Each scene shows the same named points in several views. A view is turned or mirrored, shifted and resized as a whole, has a little noise and may leave points out.
In the rows, zero is written as 100.

Scene 1
View 1
K100: 85 89 102 101 98 92 81 105 113 104 97 97 99 107 86 110 97 97 87 87 102
 109 87 90 97
K429: 76 93 106 100 120 100 90 96 105 102 109 108 104 77 95 104 112 114 89 115
 97 116 102 103 99
K867: 91 88 105 99 85 91 74 109 110 96 81 94 93 125 84 113 88 94 80 70 106 106
 86 77 96
K953: 80 96 91 94 119 86 99 109 125 109 113 104 116 76 95 97 107 107 97 95 89
 100 92 124 105
K776: 61 98 110 107 145 113 100 77 101 110 140 119 107 50 98 102 134 122 99
 160 95 133 111 118 100
K605: 83 93 99 91 119 92 97 107 109 93 94 110 116 66 107 97 99 130 80 92 87 99
 111 110 105
K180: 78 89 112 105 105 104 79 93 99 100 97 104 96 96 91 111 105 109 82 107
 105 120 100 83 96
K822: 76 98 94 100 115 88 94 104 129 120 124 98 108 93 83 103 115 89 104 106
 97 112 80 120 100
K876: 75 94 108 106 115 102 88 93 106 107 115 105 100 89 88 107 114 103 93 119
 103 122 96 99 96
K374: 66 98 99 109 125 97 96 91 126 128 148 105 106 88 76 103 132 85 113 136
 99 128 78 123 96
K512: 73 92 114 103 120 110 85 87 92 94 103 113 100 75 100 107 111 126 82 123
 102 121 113 89 100
K676: 75 92 105 110 101 100 82 96 118 119 119 96 93 119 71 112 114 78 100 112
 109 127 76 91 94
K971: 69 96 108 106 124 103 92 86 106 110 125 110 103 78 90 104 122 108 96 131
 99 126 99 106 96
K850: 77 94 100 101 114 95 91 100 117 111 115 104 106 90 88 103 110 101 96 108
 98 114 90 108 99
K594: 91 94 88 85 103 76 93 123 125 98 84 98 117 89 98 97 88 111 84 60 88 86
 91 113 107
View 2
K100: 107 76 83 92 76 110 110 107 92 100 86 106 95 101 86 86 117 110 91 94 113
 111 89 116 107
K776: 121 67 102 72 156 118 93 52 107 99 155 125 82 84 92 128 141 63 131 137
 52 60 75 105 91
K822: 80 94 89 92 102 114 95 91 109 94 124 110 80 107 106 101 107 92 114 118
 90 113 90 119 100
K876: 114 69 98 88 111 109 101 92 94 102 112 106 81 95 91 105 130 85 114 111
 87 95 80 111 101
K512: 142 51 92 78 121 112 108 81 88 104 107 116 93 81 75 106 147 86 105 108
 84 71 78 104 101
K180: 131 56 96 91 100 106 110 103 84 106 90 105 88 90 81 98 139 91 106 99 98
 95 81 107 104
K374: 82 90 105 97 134 115 86 82 112 100 152 106 59 105 115 122 116 64 142 136
 63 105 84 118 95
K676: 98 77 107 113 99 104 98 119 91 110 105 88 60 108 103 100 122 81 124 107
 94 126 84 119 104
K429: 117 66 89 81 112 114 104 81 96 99 112 118 93 90 87 105 131 91 106 110 87
 85 82 111 99
K605: 116 72 69 63 98 119 109 69 102 88 103 133 120 86 77 92 125 110 85 104 99
 74 88 106 100
K867: 115 65 88 103 63 104 116 127 81 104 63 96 91 101 82 79 123 113 90 80 125
 123 88 117 111
K594: 90 90 62 73 64 118 111 88 104 83 87 125 123 101 82 77 103 128 73 94 121
 104 96 117 106
K850: 102 80 88 88 102 113 102 90 101 97 113 112 89 100 93 100 118 92 109 112
 91 102 85 115 101
K971: 113 68 98 86 125 114 100 81 99 101 127 112 79 92 93 111 133 76 123 120
 74 87 80 109 97
View 3
K100: 141 90 90 75 104 124 116 90 78 108 99 100 101 107 99 114 82 105 92 87 98
 94 105 100 84
K512: 99 112 74 105 83 91 127 84 105 104 87 135 100 95 113 96 94 133 93 104
 106 97 87 125 125
K953: 126 80 94 91 101 85 98 104 102 98 115 89 80 89 91 112 92 115 96 102 73
 101 111 99 99
K180: 122 112 79 88 94 122 132 76 84 112 84 127 112 111 114 100 86 122 92 90
 116 93 89 123 108
K867: 154 102 89 66 108 158 132 81 56 120 88 105 117 125 109 111 78 100 94 72
 117 92 99 108 77
K605: 109 73 72 105 89 85 114 95 102 100 95 125 80 87 86 119 83 118 93 113 90
 92 108 88 103
K850: 124 103 100 88 101 95 105 95 98 99 111 91 95 96 104 100 94 118 94 93 85
 100 100 117 107
K374: 119 129 122 85 104 75 86 101 115 91 135 57 96 88 120 78 114 131 100 91
 68 112 92 144 126
K822: 134 103 111 81 109 92 92 103 98 94 126 66 92 96 104 100 100 116 99 88 70
 105 104 117 105
K594: 141 56 83 84 106 112 109 104 78 105 102 100 82 99 77 134 73 98 93 99 83
 91 120 69 74
K676: 141 130 114 70 110 122 109 88 86 103 115 71 113 114 121 84 99 117 97 73
 93 104 88 139 103
K971: 106 121 95 98 93 80 109 90 112 96 109 100 100 92 115 87 104 134 98 100
 87 103 88 134 130
View 4
K180: 95 107 99 102 124 83 89 112 117 91 108 116 130 102 74 101 92 88 107 99
 131 97 87 91 104
K676: 96 93 94 116 103 84 68 128 120 100 84 111 123 117 108 98 78 91 114 104
 120 67 96 106 97
K876: 99 106 95 109 123 79 94 123 124 98 95 115 128 103 96 104 98 99 108 89
 112 90 90 92 107
K512: 100 116 99 101 142 70 106 108 124 94 108 123 134 90 74 106 106 96 105 83
 121 109 85 76 112
K822: 103 95 88 117 105 100 96 134 119 97 94 109 121 111 117 105 102 110 99 96
 85 77 100 112 104
K594: 103 94 98 107 96 138 113 117 93 73 139 105 117 110 72 105 113 109 83 115
 91 112 97 124 103
K374: 108 97 84 119 119 72 93 139 135 111 69 113 125 107 141 108 99 110 110 79
 83 66 100 99 106
K605: 103 107 96 104 124 103 118 113 111 83 126 114 127 97 73 109 116 107 91
 93 99 116 90 97 112
K776: 109 117 84 108 157 45 120 128 147 112 80 124 138 83 119 113 118 111 109
 55 88 98 89 66 120
K953: 108 96 89 112 106 116 114 127 109 88 115 108 120 106 103 109 115 117 88
 97 75 99 99 115 108
K429: 102 109 94 106 130 83 105 118 120 94 106 118 130 98 90 106 106 102 102
 88 106 101 90 88 110
K867: 91 96 106 106 95 116 73 108 95 79 124 108 120 119 61 98 81 85 102 124
 137 93 88 118 96
K971: 103 108 91 108 134 69 101 125 131 103 89 119 132 97 106 107 102 103 107
 80 103 90 90 84 111
View 5
K374: 102 94 98 90 95 86 89 122 129 122 98 139 98 92 101 98 116 116 85 97 120
 96 102 94 96
K822: 96 103 96 96 105 89 84 116 117 114 99 119 107 95 107 100 100 112 98 98
 110 106 94 95 92
K953: 95 108 92 89 105 92 96 116 112 103 92 106 116 100 110 95 99 95 116 100
 107 111 91 101 91
K429: 94 98 84 84 91 97 110 106 105 119 99 122 107 83 116 93 111 97 113 105
 103 112 98 96 85
K876: 96 98 86 88 94 97 103 104 105 123 103 128 100 81 114 96 111 107 105 104
 103 110 98 92 85
K594: 85 118 90 99 116 97 90 106 92 97 98 87 121 101 118 99 81 94 131 104 93
 124 82 101 84
K605: 92 108 82 82 98 98 115 106 99 104 94 102 119 93 119 91 102 81 133 106 99
 118 93 103 85
K850: 93 102 91 91 99 95 96 109 107 116 100 120 105 90 111 97 105 105 107 101
 104 110 95 95 88
K971: 98 93 85 82 87 95 110 110 114 123 99 134 101 82 112 92 120 101 103 103
 109 104 102 94 88
K676: 91 99 93 102 101 97 83 101 102 130 109 130 91 80 108 105 103 127 87 100
 100 109 95 85 83
K100: 86 109 89 100 107 101 91 98 88 114 105 106 105 87 116 102 89 108 115 105
 90 121 87 92 80
K776: 105 87 83 67 74 91 127 119 131 123 92 145 106 84 110 83 136 87 104 103
 122 96 112 101 96
K512: 93 96 77 78 84 102 124 99 97 125 101 127 104 76 120 90 119 90 120 107 98
 114 100 96 82

In a view up to two points have been moved. Name them for each view, in the order of its rows, or write -.
view 1: K100
view 2: K374
view 3: K180, K867
view 4: K605, K953
view 5: -

Scene 2
View 1
K460: 116 94 115 75 99 93 83 88 91 79 113 105 86 104 117 106 108 110 110 101
 104 115 103 91 107
K262: 116 88 104 82 94 97 92 98 102 80 116 112 88 103 109 111 113 106 110 105
 95 111 102 91 109
K897: 112 88 90 97 101 101 105 105 105 81 112 106 93 100 102 115 107 105 102
 104 88 105 84 89 108
K572: 111 84 91 94 94 98 100 97 102 86 122 121 93 106 112 116 113 119 112 105
 91 105 96 90 106
K343: 107 93 95 94 108 94 96 86 84 85 110 105 95 105 116 111 100 124 101 97
 100 108 80 88 102
K677: 112 95 104 85 107 95 92 92 90 78 106 98 90 102 111 107 102 108 100 99
 101 112 86 90 106
K498: 108 82 80 102 95 100 107 99 105 90 122 126 95 105 110 120 113 122 110
 106 84 101 90 89 105
K225: 113 95 105 84 104 94 92 92 89 80 109 100 91 102 112 108 102 110 103 100
 101 112 90 89 106
K192: 111 86 91 94 99 98 101 98 100 84 115 113 92 104 108 115 108 114 106 103
 91 107 88 90 106
K643: 112 86 84 100 100 102 110 110 109 82 114 109 94 100 99 117 107 104 100
 105 85 102 81 90 109
K982: 116 85 88 96 95 105 109 118 119 78 114 108 91 95 94 117 111 92 102 109
 82 103 88 92 112
K239: 120 93 101 87 101 105 103 118 114 70 103 90 88 92 91 110 105 79 96 107
 88 109 85 92 114
View 2
K262: 108 74 87 86 93 77 105 87 101 112 117 93 82 109 90 104 89 112 75 100 89
 119 127 119 131
K643: 116 72 99 114 105 91 125 104 79 118 102 115 68 82 90 111 96 96 93 104
 120 119 113 103 117
K192: 113 77 77 91 95 90 124 81 87 109 106 110 78 104 90 100 84 108 88 95 112
 123 118 113 138
K460: 113 80 84 72 87 85 96 98 117 96 145 93 90 143 80 102 82 122 82 99 75 101
 116 119 136
K572: 109 73 75 86 91 84 119 76 88 115 104 103 78 103 93 99 84 107 82 94 111
 129 124 117 139
K897: 115 72 91 104 100 92 122 97 84 115 106 114 73 93 88 106 91 103 92 101
 116 119 115 106 125
K498: 111 74 70 94 96 87 132 69 75 120 92 110 73 87 96 98 86 102 85 92 127 136
 124 112 142
K982: 111 66 116 118 110 82 113 113 85 127 101 105 65 69 95 117 104 96 83 110
 107 121 119 105 104
K239: 116 68 135 124 111 87 102 140 101 117 125 106 65 87 84 125 109 101 90
 117 89 98 106 100 89
K343: 120 84 68 87 88 109 128 90 89 91 131 127 85 134 75 100 77 115 108 92 115
 105 100 104 145
K225: 118 81 87 88 92 96 109 105 103 97 140 110 84 135 75 105 84 118 96 98 93
 98 105 109 131
View 3
K643: 86 76 94 79 90 120 92 89 105 106 107 99 115 105 99 89 104 104 98 106 82
 83 112 106 111
K192: 85 86 96 88 89 125 107 87 101 110 100 98 97 97 94 92 106 106 99 106 77
 86 106 114 110
K460: 92 104 109 90 111 127 130 90 94 118 88 98 81 73 100 108 110 99 94 114 80
 84 96 126 114
K897: 88 81 96 81 93 123 98 92 104 109 106 98 109 100 98 95 105 102 96 110 82
 83 108 111 109
K343: 84 86 96 90 87 130 122 100 101 122 101 91 90 98 78 104 108 104 109 114
 79 96 99 127 102
K262: 90 94 103 90 100 123 112 78 98 108 92 102 90 85 105 92 106 104 92 102 75
 78 106 113 119
K239: 98 87 102 66 120 116 87 102 108 102 109 100 129 89 118 104 106 91 85 120
 94 75 109 106 114
K225: 90 92 102 86 101 125 117 96 101 116 98 97 94 88 95 104 109 99 99 113 82
 87 100 122 108
K677: 91 92 102 83 104 128 118 103 101 119 99 94 98 87 93 110 109 96 99 119 85
 90 98 124 106
K982: 91 80 97 76 100 118 84 86 106 99 108 103 122 100 113 86 103 101 88 106
 84 75 116 100 116
View 4
K460: 96 166 82 89 57 100 102 91 108 96 107 132 104 134 140 117 136 113 123 96
 72 118 100 113 75
K643: 103 116 107 108 91 93 86 95 74 95 109 101 108 84 92 103 89 98 138 84 94
 109 96 76 97
K677: 97 153 83 86 73 111 101 90 89 101 88 110 99 128 128 114 104 109 122 95
 89 122 100 96 79
K239: 80 132 125 101 91 79 87 125 69 100 87 98 113 80 111 86 115 115 97 106
 120 127 102 83 78
K498: 119 112 88 115 84 98 86 71 90 89 138 115 108 90 86 122 86 85 174 66 63
 91 91 78 108
K343: 108 145 69 87 71 124 103 69 90 101 94 108 91 135 121 127 85 99 147 83 78
 115 98 89 91
K192: 105 131 93 102 78 101 92 85 89 93 115 114 105 104 105 114 101 98 145 83
 78 107 97 88 94
K262: 102 140 98 106 71 85 91 94 99 90 125 130 114 105 116 112 129 105 137 88
 70 105 97 99 89
K897: 99 125 102 103 85 95 90 95 80 96 104 106 108 94 102 106 95 102 135 88 92
 111 97 80 93
K572: 110 130 91 107 74 94 91 81 99 91 130 125 110 103 104 117 109 96 153 76
 64 98 95 90 97

In a view up to two points have been moved. Name them for each view, in the order of its rows, or write -.
view 1: K262
view 2: K192, K897
view 3: K225
view 4: K498

Scene 3
View 1
K153: 76 104 100 101 89 98 114 99 100 86 95 78 89 107 92 100 83 93 106 127 108
 99 103 82 108
K788: 75 70 152 42 114 73 106 78 115 74 74 143 92 101 124 114 102 81 87 98 100
 49 82 110 99
K838: 71 108 94 110 96 105 125 94 114 99 99 74 83 102 75 88 103 100 98 110 106
 119 122 84 116
K234: 77 92 114 84 99 89 100 99 111 98 89 85 88 117 89 88 96 101 116 110 111
 72 105 88 109
K462: 77 104 95 105 94 97 98 108 112 114 96 55 85 125 68 72 99 114 132 109 116
 86 120 76 114
K155: 70 109 93 112 96 105 122 97 116 102 99 71 82 105 72 86 105 100 102 107
 108 118 125 82 117
K247: 79 109 95 104 84 99 110 106 95 88 98 67 89 113 92 99 75 96 113 134 110
 97 103 77 107
K95: 79 103 102 96 86 95 107 105 95 84 94 75 92 114 98 101 74 93 114 135 110
 87 96 80 104
K412: 75 100 106 92 93 95 112 97 105 89 93 83 89 109 93 98 88 95 105 119 108
 93 105 86 108
K682: 70 106 100 106 103 101 114 96 122 110 97 71 81 108 66 77 114 107 108 97
 111 108 128 84 117
K197: 80 87 121 74 97 83 92 102 105 94 85 89 90 123 101 92 87 101 121 115 111
 54 94 87 104
K564: 79 89 116 77 100 84 91 100 111 100 87 84 89 124 91 85 96 104 123 108 112
 61 101 88 106
View 2
K682: 104 99 79 104 92 97 99 72 88 118 129 92 106 105 93 96 92 123 110 132 115
 94 95 88 92
K462: 111 106 88 84 85 92 97 82 78 125 143 102 117 105 93 101 94 112 89 125
 126 96 84 88 92
K234: 111 91 92 76 77 92 96 90 90 110 124 99 106 106 92 94 107 127 86 138 125
 97 88 100 115
K838: 96 101 76 114 96 104 104 72 87 128 121 87 107 103 101 105 84 107 107 118
 106 92 97 91 86
K247: 104 98 90 84 79 105 105 98 81 132 117 97 115 103 108 113 95 90 64 112
 121 98 87 106 107
K412: 103 89 86 90 81 103 103 90 91 117 109 92 103 103 102 101 100 111 80 127
 115 97 94 105 113
K153: 101 90 87 91 81 106 106 93 90 122 108 91 106 103 108 107 98 102 76 120
 116 97 93 108 111
K788: 108 58 95 71 64 98 97 96 120 68 81 87 77 106 90 75 131 166 88 167 120
 101 104 120 161
K564: 116 92 95 68 74 89 94 93 88 105 131 101 107 105 89 92 110 132 81 142 132
 99 85 99 119
K197: 115 86 98 62 69 90 95 99 90 103 121 101 105 105 93 93 115 128 71 141 133
 100 85 106 129
K95: 104 89 92 78 75 105 103 100 87 121 110 96 108 102 107 107 101 101 64 121
 122 99 88 110 119
K155: 97 99 78 110 95 103 104 74 87 126 122 89 106 104 99 103 87 110 105 121
 108 92 97 92 88
View 3
K838: 87 92 106 84 117 105 108 111 104 97 109 107 102 112 99 98 104 98 99 99
 88 107 96 124 86
K197: 104 103 109 97 106 94 84 107 116 110 92 98 94 111 102 97 93 99 102 123
 107 104 100 80 119
K95: 97 97 102 104 113 94 95 112 94 104 92 97 94 110 90 102 96 98 83 123 102
 108 101 96 121
K462: 94 95 116 89 125 101 102 109 106 109 109 111 102 111 113 91 99 100 100
 120 96 108 98 104 100
K682: 91 94 111 80 118 106 104 108 113 101 112 109 103 113 108 94 103 99 108
 103 90 105 96 115 85
K412: 97 98 104 96 109 98 93 109 106 102 95 98 96 111 95 101 97 98 95 114 99
 106 99 100 110
K153: 94 95 101 97 112 99 98 112 98 99 96 99 96 112 91 102 99 98 89 111 97 107
 99 107 108
K155: 89 93 106 85 118 105 106 110 105 98 108 106 102 111 100 98 103 98 99 102
 89 106 97 120 88
K247: 92 93 104 100 117 99 101 112 91 102 97 101 96 110 92 100 98 99 83 119 97
 109 100 108 111
View 4
K155: 95 103 90 86 120 90 78 115 100 103 98 101 118 110 110 93 95 90 117 116
 114 113 93 103 101
K153: 101 111 93 101 103 96 89 122 100 100 96 103 113 100 109 94 99 103 111
 116 108 111 104 100 93
K197: 88 102 99 108 91 112 91 122 115 99 100 90 109 86 111 105 101 110 114 101
 102 98 113 113 95
K247: 101 114 91 104 101 93 86 121 100 101 98 105 115 96 115 92 98 105 111 121
 109 114 105 101 86
K838: 96 104 89 84 121 88 77 114 99 104 98 101 118 113 110 93 96 88 116 118
 115 114 92 102 102
K412: 98 106 94 99 103 99 90 121 102 100 97 100 112 100 107 97 100 101 113 111
 107 107 104 103 97
K234: 88 100 97 101 101 106 86 119 112 99 99 92 112 94 110 102 100 102 116 104
 106 101 107 111 99
K462: 83 102 91 98 111 97 71 111 110 102 105 95 118 96 123 95 96 99 119 115
 114 108 101 113 90
K682: 87 98 91 85 121 94 73 113 106 103 100 95 118 109 112 95 96 88 120 112
 116 109 93 109 104
K788: 96 93 110 101 82 125 116 135 113 95 90 87 96 93 77 118 107 104 110 78 89
 86 117 109 124
K564: 83 99 98 104 97 110 84 118 116 99 101 89 111 88 113 103 100 104 117 101
 105 98 111 117 97
K95: 100 113 95 107 95 99 91 123 101 100 97 102 112 93 113 94 101 109 109 115
 106 110 110 102 88
View 5
K462: 111 96 93 92 128 130 83 112 82 88 87 127 97 114 96 111 102 96 105 98 83
 123 108 122 113
K234: 117 89 93 102 121 128 91 116 83 88 80 107 103 104 104 99 101 104 96 100
 82 112 112 120 111
K247: 104 97 87 91 114 116 97 107 88 87 89 108 104 109 91 102 98 86 114 102 77
 113 98 106 107
K153: 109 96 91 96 113 118 94 111 89 90 87 107 105 101 95 101 98 96 104 102 84
 112 101 108 103
K564: 120 85 93 103 125 132 91 117 80 84 76 104 103 107 107 97 102 105 96 99
 81 110 117 126 116
K155: 108 104 96 90 121 121 83 113 89 98 96 129 98 104 91 113 99 101 97 101 94
 122 100 111 101
K197: 119 81 90 106 121 130 96 116 80 82 74 95 106 104 108 91 102 102 98 99 75
 106 116 121 117
K838: 106 107 97 88 117 118 83 110 92 99 98 131 100 101 86 114 97 100 96 103
 98 123 94 106 97
K412: 111 94 91 97 113 119 94 113 89 91 86 105 105 100 96 99 98 99 101 102 84
 111 102 109 103
K788: 129 75 97 123 105 124 102 125 87 93 65 67 115 76 120 74 101 130 70 103
 90 88 119 114 103
View 6
K153: 94 105 96 94 103 95 115 114 84 79 101 93 92 101 87 107 99 100 119 90 110
 96 101 93 104
K197: 113 107 100 99 137 87 89 120 84 102 67 88 91 100 100 97 109 88 109 101
 103 99 101 95 115
K788: 166 121 101 102 138 87 79 123 111 94 43 73 97 109 101 97 94 106 127 119
 94 123 113 105 130
K155: 86 106 75 107 101 101 126 111 87 79 116 115 112 106 83 107 103 103 122
 102 107 100 104 97 85
K247: 84 101 99 91 103 94 116 113 76 79 105 92 86 98 88 106 102 96 115 83 112
 91 98 90 103
K234: 101 106 89 102 128 91 100 118 84 98 83 99 99 100 95 98 110 92 112 103
 104 99 103 96 103
K838: 84 107 74 109 98 102 128 110 88 77 120 116 113 105 83 108 102 104 123
 103 106 101 105 97 82
K682: 85 105 68 114 113 99 120 113 85 89 110 122 118 105 88 103 110 97 117 109
 104 99 106 100 81
K95: 92 102 104 90 108 93 109 114 79 82 94 87 84 97 92 105 101 95 115 85 111
 92 99 89 110
K564: 101 104 91 104 137 90 94 118 82 105 77 98 98 98 98 97 115 87 107 103 103
 95 101 96 105

In a view up to two points have been moved. Name them for each view, in the order of its rows, or write -.
view 1: K838, K462
view 2: K682, K247
view 3: K95, K412
view 4: -
view 5: K153, K155
view 6: K197

Scene 4
View 1
K685: 93 108 107 127 50 117 106 93 79 115 113 124 84 105 112 74 80 119 81 114
 106 93 120 92 112
K469: 109 94 96 110 24 115 95 111 79 121 111 133 82 114 116 68 69 131 82 111
 106 97 118 98 115
K905: 110 95 94 120 62 106 104 105 87 122 106 124 76 108 107 73 81 124 89 104
 103 82 116 96 109
K979: 91 112 101 148 95 102 127 87 89 110 101 113 69 92 100 82 97 97 87 100
 100 72 122 90 109
K752: 96 104 127 122 93 122 91 85 91 115 118 114 98 116 103 81 94 138 97 116
 112 83 107 90 102
K961: 87 110 135 125 89 129 90 77 87 112 124 113 105 116 105 83 94 139 97 122
 113 90 109 87 102
K122: 100 107 87 139 56 99 126 101 81 114 99 124 63 91 108 73 82 96 77 100 99
 82 127 94 116
K390: 100 104 104 136 111 100 114 89 95 114 102 112 75 102 95 84 100 113 96 98
 104 66 115 90 104
K464: 87 116 103 151 92 104 128 82 87 108 104 112 70 91 101 82 96 92 84 101
 102 75 124 88 111
K686: 79 121 113 142 58 117 119 82 75 108 114 119 80 96 112 76 86 102 77 114
 105 95 127 89 114
K486: 84 122 112 156 127 104 131 70 92 106 104 103 74 89 93 87 109 92 92 99
 103 65 121 86 105
K436: 96 108 109 147 152 96 120 78 103 111 101 101 78 96 87 93 115 108 104 93
 103 53 111 86 98
View 2
K469: 102 97 122 116 144 45 138 118 107 82 101 80 93 84 132 100 123 115 103 96
 88 129 99 83 82
K752: 84 106 109 106 100 78 102 97 111 112 95 81 102 77 117 85 92 108 105 87
 77 116 87 86 94
K961: 79 104 110 102 99 84 107 97 110 120 100 87 102 70 121 83 93 111 109 87
 77 104 87 82 98
K905: 103 94 114 114 130 58 114 103 112 86 92 78 97 103 120 93 111 111 103 99
 80 136 92 91 86
K686: 93 76 109 99 140 79 125 89 100 99 104 101 106 105 121 82 115 121 116 110
 82 100 94 86 105
K390: 99 89 103 105 109 83 88 80 117 96 83 82 108 117 102 82 93 105 107 104 72
 133 84 98 100
K122: 108 75 110 106 149 65 118 89 109 76 94 92 104 127 114 89 118 115 111 116
 79 129 94 95 97
K464: 100 73 102 98 126 87 100 75 109 95 91 96 111 128 104 78 102 112 116 115
 74 117 87 97 108
K685: 96 89 115 106 135 66 125 101 105 93 101 90 100 93 125 89 115 117 109 101
 83 114 94 86 94
K486: 95 74 95 93 108 102 83 62 113 106 86 97 118 132 95 71 89 108 117 114 68
 117 82 100 113
K436: 95 88 94 98 87 100 64 64 122 105 76 83 114 129 90 73 75 98 108 105 63
 134 76 104 107
View 3
K469: 110 94 84 80 95 73 101 91 87 89 120 114 97 96 121 107 116 100 126 106
 114 98 113 99 117
K905: 103 93 88 83 101 82 100 90 89 97 111 105 97 95 112 103 111 94 117 105
 111 96 108 95 108
K685: 111 95 91 85 101 85 98 92 92 91 115 107 93 106 121 113 111 99 117 107
 105 98 110 97 108
K122: 97 87 88 78 108 83 100 97 93 81 106 98 89 105 116 107 111 91 115 113 102
 89 102 89 107
K436: 95 98 100 97 115 111 95 87 96 116 90 83 95 99 97 104 93 85 96 102 99 97
 97 86 85
K486: 98 95 101 94 116 109 95 92 99 102 93 85 90 110 107 112 96 87 98 108 93
 94 97 86 89
K752: 115 104 95 97 100 96 97 83 91 114 110 105 100 99 113 111 102 99 112 98
 109 105 111 99 101
K464: 99 90 96 88 114 100 97 96 98 90 98 88 87 112 112 112 103 89 104 112 94
 91 99 86 95
K979: 98 92 95 87 111 97 97 94 96 94 99 92 90 106 110 109 104 90 106 109 99 93
 100 89 97
K390: 98 96 95 90 109 98 97 89 93 107 99 92 95 98 104 105 101 89 105 104 103
 96 101 90 96
K686: 112 94 94 87 105 92 96 94 96 86 111 102 89 114 124 119 108 99 113 110 98
 95 107 94 104
View 4
K122: 93 98 77 93 119 73 88 92 93 121 81 102 71 84 89 107 106 95 119 92 94 104
 104 107 74
K685: 93 91 74 90 120 88 97 78 102 122 87 103 71 83 84 87 106 96 111 100 91 95
 94 102 73
K979: 100 91 86 97 108 84 96 105 89 117 87 100 78 91 95 114 101 87 116 83 103
 111 100 106 83
K390: 101 91 89 97 105 93 100 100 88 120 89 95 83 98 94 108 98 87 114 83 107
 108 100 105 84
K752: 101 83 87 94 105 113 109 82 100 122 93 96 83 97 88 82 99 89 102 93 103
 94 89 101 83
K961: 99 76 84 93 107 115 113 83 105 119 98 99 82 91 87 78 100 87 97 95 100 96
 82 98 83
K436: 107 85 99 102 95 100 105 116 83 114 94 93 89 104 101 119 94 79 112 73
 115 118 99 105 95
K464: 98 85 82 96 114 81 96 106 92 114 90 103 74 84 93 114 103 87 114 86 99
 113 96 102 83
K486: 102 80 88 99 105 89 102 118 89 108 94 103 80 89 97 120 101 79 111 77 106
 120 93 101 92
K686: 92 82 71 90 122 82 97 90 103 115 90 108 67 74 87 96 109 91 110 97 88 104
 89 98 78
K469: 90 103 72 86 122 87 92 61 103 133 81 99 71 87 80 78 105 104 113 109 89
 83 101 107 64
View 5
K752: 98 107 109 109 118 83 103 97 92 78 122 82 105 109 114 93 103 107 100 64
 92 97 92 91 106
K486: 117 88 99 109 111 79 117 74 79 118 114 93 105 123 106 126 121 108 78 67
 111 105 89 112 124
K685: 92 106 110 131 125 97 93 102 93 85 128 83 102 98 120 97 120 96 79 80 119
 86 91 81 111
K905: 90 100 119 122 112 102 89 100 96 91 114 75 101 92 112 91 122 90 79 80
 108 86 89 89 110
K464: 108 91 105 121 117 89 106 85 84 112 117 90 103 111 111 118 126 100 71 77
 120 96 89 103 123
K122: 96 94 115 132 117 104 94 94 90 108 116 83 101 95 114 108 134 89 64 88
 127 87 89 92 120
K686: 99 103 98 133 134 87 105 97 85 91 136 93 103 112 122 112 120 104 76 78
 129 92 94 82 119
K469: 81 106 121 137 123 108 82 111 100 80 125 75 100 84 121 86 125 86 76 88
 120 79 90 74 106
K961: 99 109 103 112 125 78 106 98 91 73 130 85 105 115 118 95 101 111 102 63
 96 99 95 87 106
K979: 107 90 107 117 113 92 105 85 85 111 114 87 103 109 109 115 124 98 72 76
 116 96 90 103 122
K390: 106 91 111 108 105 88 103 84 88 107 108 83 103 109 105 108 119 100 83 70
 101 98 87 108 116
View 6
K905: 106 118 99 90 83 102 100 109 115 98 85 93 75 82 88 75 111 90 121 84 92
 107 100 115 80
K979: 106 100 88 92 91 99 99 109 119 97 82 104 93 80 92 87 102 102 120 95 93
 121 98 110 95
K486: 102 91 87 97 97 99 101 109 120 97 84 110 103 83 102 94 98 113 119 102 97
 122 92 103 107
K390: 102 106 91 101 87 102 100 109 121 96 87 99 91 83 103 87 105 105 118 92
 95 113 97 106 96
K685: 105 114 109 84 96 98 100 110 111 101 82 97 79 81 84 73 113 89 122 90 95
 102 95 116 86
K464: 106 97 89 89 95 98 100 109 118 97 81 108 95 79 90 86 102 104 121 97 93
 123 97 110 96
K961: 98 112 121 92 106 95 103 108 111 102 86 98 85 87 98 77 114 98 119 97 103
 87 85 107 101
K436: 98 97 85 112 87 101 102 108 124 95 91 103 101 87 117 97 100 118 116 98
 99 114 93 97 108
K752: 98 115 115 97 98 99 102 108 113 100 88 94 83 87 101 78 114 97 119 93 101
 89 88 107 98
K122: 110 106 88 81 86 101 97 110 117 98 80 101 82 76 78 78 106 91 123 87 88
 125 103 118 81

In a view up to two points have been moved. Name them for each view, in the order of its rows, or write -.
view 1: -
view 2: -
view 3: K464
view 4: K122, K979
view 5: K686, K469
view 6: K685
